The views of a scene show one set of named points, each view turned or mirrored, shifted and resized as a whole, with a little noise and some points left out.
In the rows, 100 means zero.

Scene 1
View 1
J47: [113 101 125 101 128  84  90 108  79 125  79  72  89 130]
J769: [116 103 100 104 121 101  97 115  90 126  79  57  99 122]
J642: [110  97 112  92 116  93  83 115  87 121  70  82  92 126]
J624: [112  98 126  99 131  77  83 114  76 128  82  67  97 128]
J126: [112 105 115 109 112 117 111  92  93 117  74  92  59 133]
J343: [113  99 104  96 108 106  93 109  95 113  65  91  78 126]
J223: [115 100  95  96  98 125 103 101 105 108  59 104  66 126]
J984: [115 110 114 121 129 101 115 105  83 134  95  41  89 127]
J450: [113  97 118  93 128  80  78 120  80 125  75  69 100 125]
J373: [113  93  95  79 112  84  68 132  91 120  63  76 114 116]
J178: [110  93 122  87 109 103  88  95  89 106  59 121  60 134]
J44: [113 105 111 104 131  77  88 123  80 135  86  40 116 121]
View 2
J343: [ 82  69  85  82  80  82  90  82 102 101 106 101 111  99]
J642: [ 84  68  97  82  93  88  87  80  85  99  98  95 113 105]
J373: [ 83  59  97  82  91  99  83  82  79 112  94  97 115  98]
J984: [103  69  88  91  96  90 130  81  69 114 110 120  74 116]
J178: [ 79  86  84  79  82  62  83  72 120  75 106  89 126 105]
J126: [ 90  81  78  84  76  64 108  81 112  92 117 113 101 103]
J223: [ 78  75  74  83  66  73  88  87 122  99 116 110 111  86]
J47: [ 92  73  97  85 103  82 105  73  75  99 100  99  99 119]
J769: [ 91  59  91  86  89  96 100  86  78 118 102 111  94 101]
J44: [ 96  56 105  89 110 108 105  80  50 120  90 104  92 118]
J450: [ 88  63 102  84 105  95  92  74  68 104  91  92 110 117]
View 3
J624: [104  99  99  85 106  90  96 109 108  83  95 104 109  94]
J223: [ 90  93 101  95 117  99 107 100  92 112  89  87  97  92]
J450: [106  99  98  89 105  91  94 108 107  85  96 105 102  96]
J126: [ 89  94 100  85 116  99 109 107  98 105  87  88 110  89]
J44: [117  99  87  81 101  87  93 113 114  86  94 108 105  99]
J343: [ 96  96 101  92 113  96 103 102  97 100  93  95  98  93]
J642: [101  98 100  92 109  94  97 104 101  93  95 100  99  95]
J47: [102  98  98  83 107  92  98 109 107  88  92 102 110  93]
J769: [109  95  88  85 107  92  99 107 105 100  92 100 101  98]
J373: [106  96  97  95 107  92  95 103 102  95  97 102  94  98]
J984: [109  95  82  72 106  92 102 116 109  99  87  99 114  95]
J178: [ 83  95 115  96 116  99 106  99  95  95  91  91 101  87]
View 4
J178: [132  94 115 114 109 116 106 120 123  80 108  92 103 124]
J624: [ 89  95  98  97 121 103  86 114 119 108 105 152  80  96]
J223: [126  79  94 108  94 130 114 126 100  83 123  76 102 113]
J769: [ 97  82  80  93 110 121  98 115  97 102 118 129  83  94]
J450: [100  94 103  99 122 107  90 114 118 101 106 139  84 103]
J44: [ 83  91  85  89 121 108  83 110 107 112 109 158  72  89]
J373: [119  85  95 102 127 120  94 108 110  96 113 127  84 105]
J47: [ 90  94 100  98 105 107  96 123 115 100 104 129  89 104]
J126: [101  89  99 101  79 117 112 136 104  89 113  87 103 107]
J343: [120  87  98 102 107 123 106 118 109  90 112 102  96 110]
J642: [112  92 102 102 118 115  96 115 113  95 109 119  90 109]
J984: [ 71  87  81  82  87 110  99 125  92 110 115 131  82  86]
View 5
J44: [ 98 116 113 114 100  90  75 104 115  96 122  92  79 126]
J373: [ 97 108  98 109 101  96  94 101 108 105 104  89  94 117]
J624: [ 96 108 112 112  98  93  86 117 100  96 118  95  81 114]
J343: [106 100  97  97  99 102  99 102  95 105 104  95  97 104]
J450: [ 95 110 107 115  99  93  88 113 103  99 112  91  84 115]
J642: [ 98 102 101 107 101  96  94 107 101 103 108  92  92 109]
J178: [102  91  94  96  97 106 110 116  80 104 101  95  98  88]
J769: [100 111 104 109 102  94  87 101 109 101 109  91  91 119]
J984: [119 104 117  89  94  96  76  99  96  95 129 101  88 110]
J126: [118  92 104  84  96 104  96 101  84 102 114 100  96  95]
View 6
J642: [107  89  87  87  87 101  96  81 101 110 103 100  95  91]
J984: [113  85  88  93  95  86  81  67  75 129 110 109  87 107]
J769: [109  81  90  86  88  97  93  69  89 117 101 103  96  96]
J223: [109  95  75  93  87 103  86 102 113  99  97  97  84  89]
J47: [105  90  99  87  94  93  99  77  92 121 122 104  97  99]
J373: [102  86  93  82  87 106 106  71  99 109 103  98 104  91]
J44: [106  79 101  84  91  94 103  53  78 127 109 105 106  98]
J624: [101  88 102  86  92  92 106  71  90 123 124 105 103  98]
J343: [105  91  86  87  89  99  96  90 106 107 105  98  94  90]
J450: [105  83 100  84  89  96 103  61  84 123 112 106 104  99]
J178: [101 102  91  91  91  99  98 110 120 103 123  98  91  89]
J126: [107  97  82  97  94  93  82 101 103 110 113 102  82  96]

Which points are out of place in each view (at most two, in the order of its rows)? Write none if all are in place.
view 1 | J373
view 2 | none
view 3 | none
view 4 | J178, J624
view 5 | J769, J984
view 6 | J642, J450
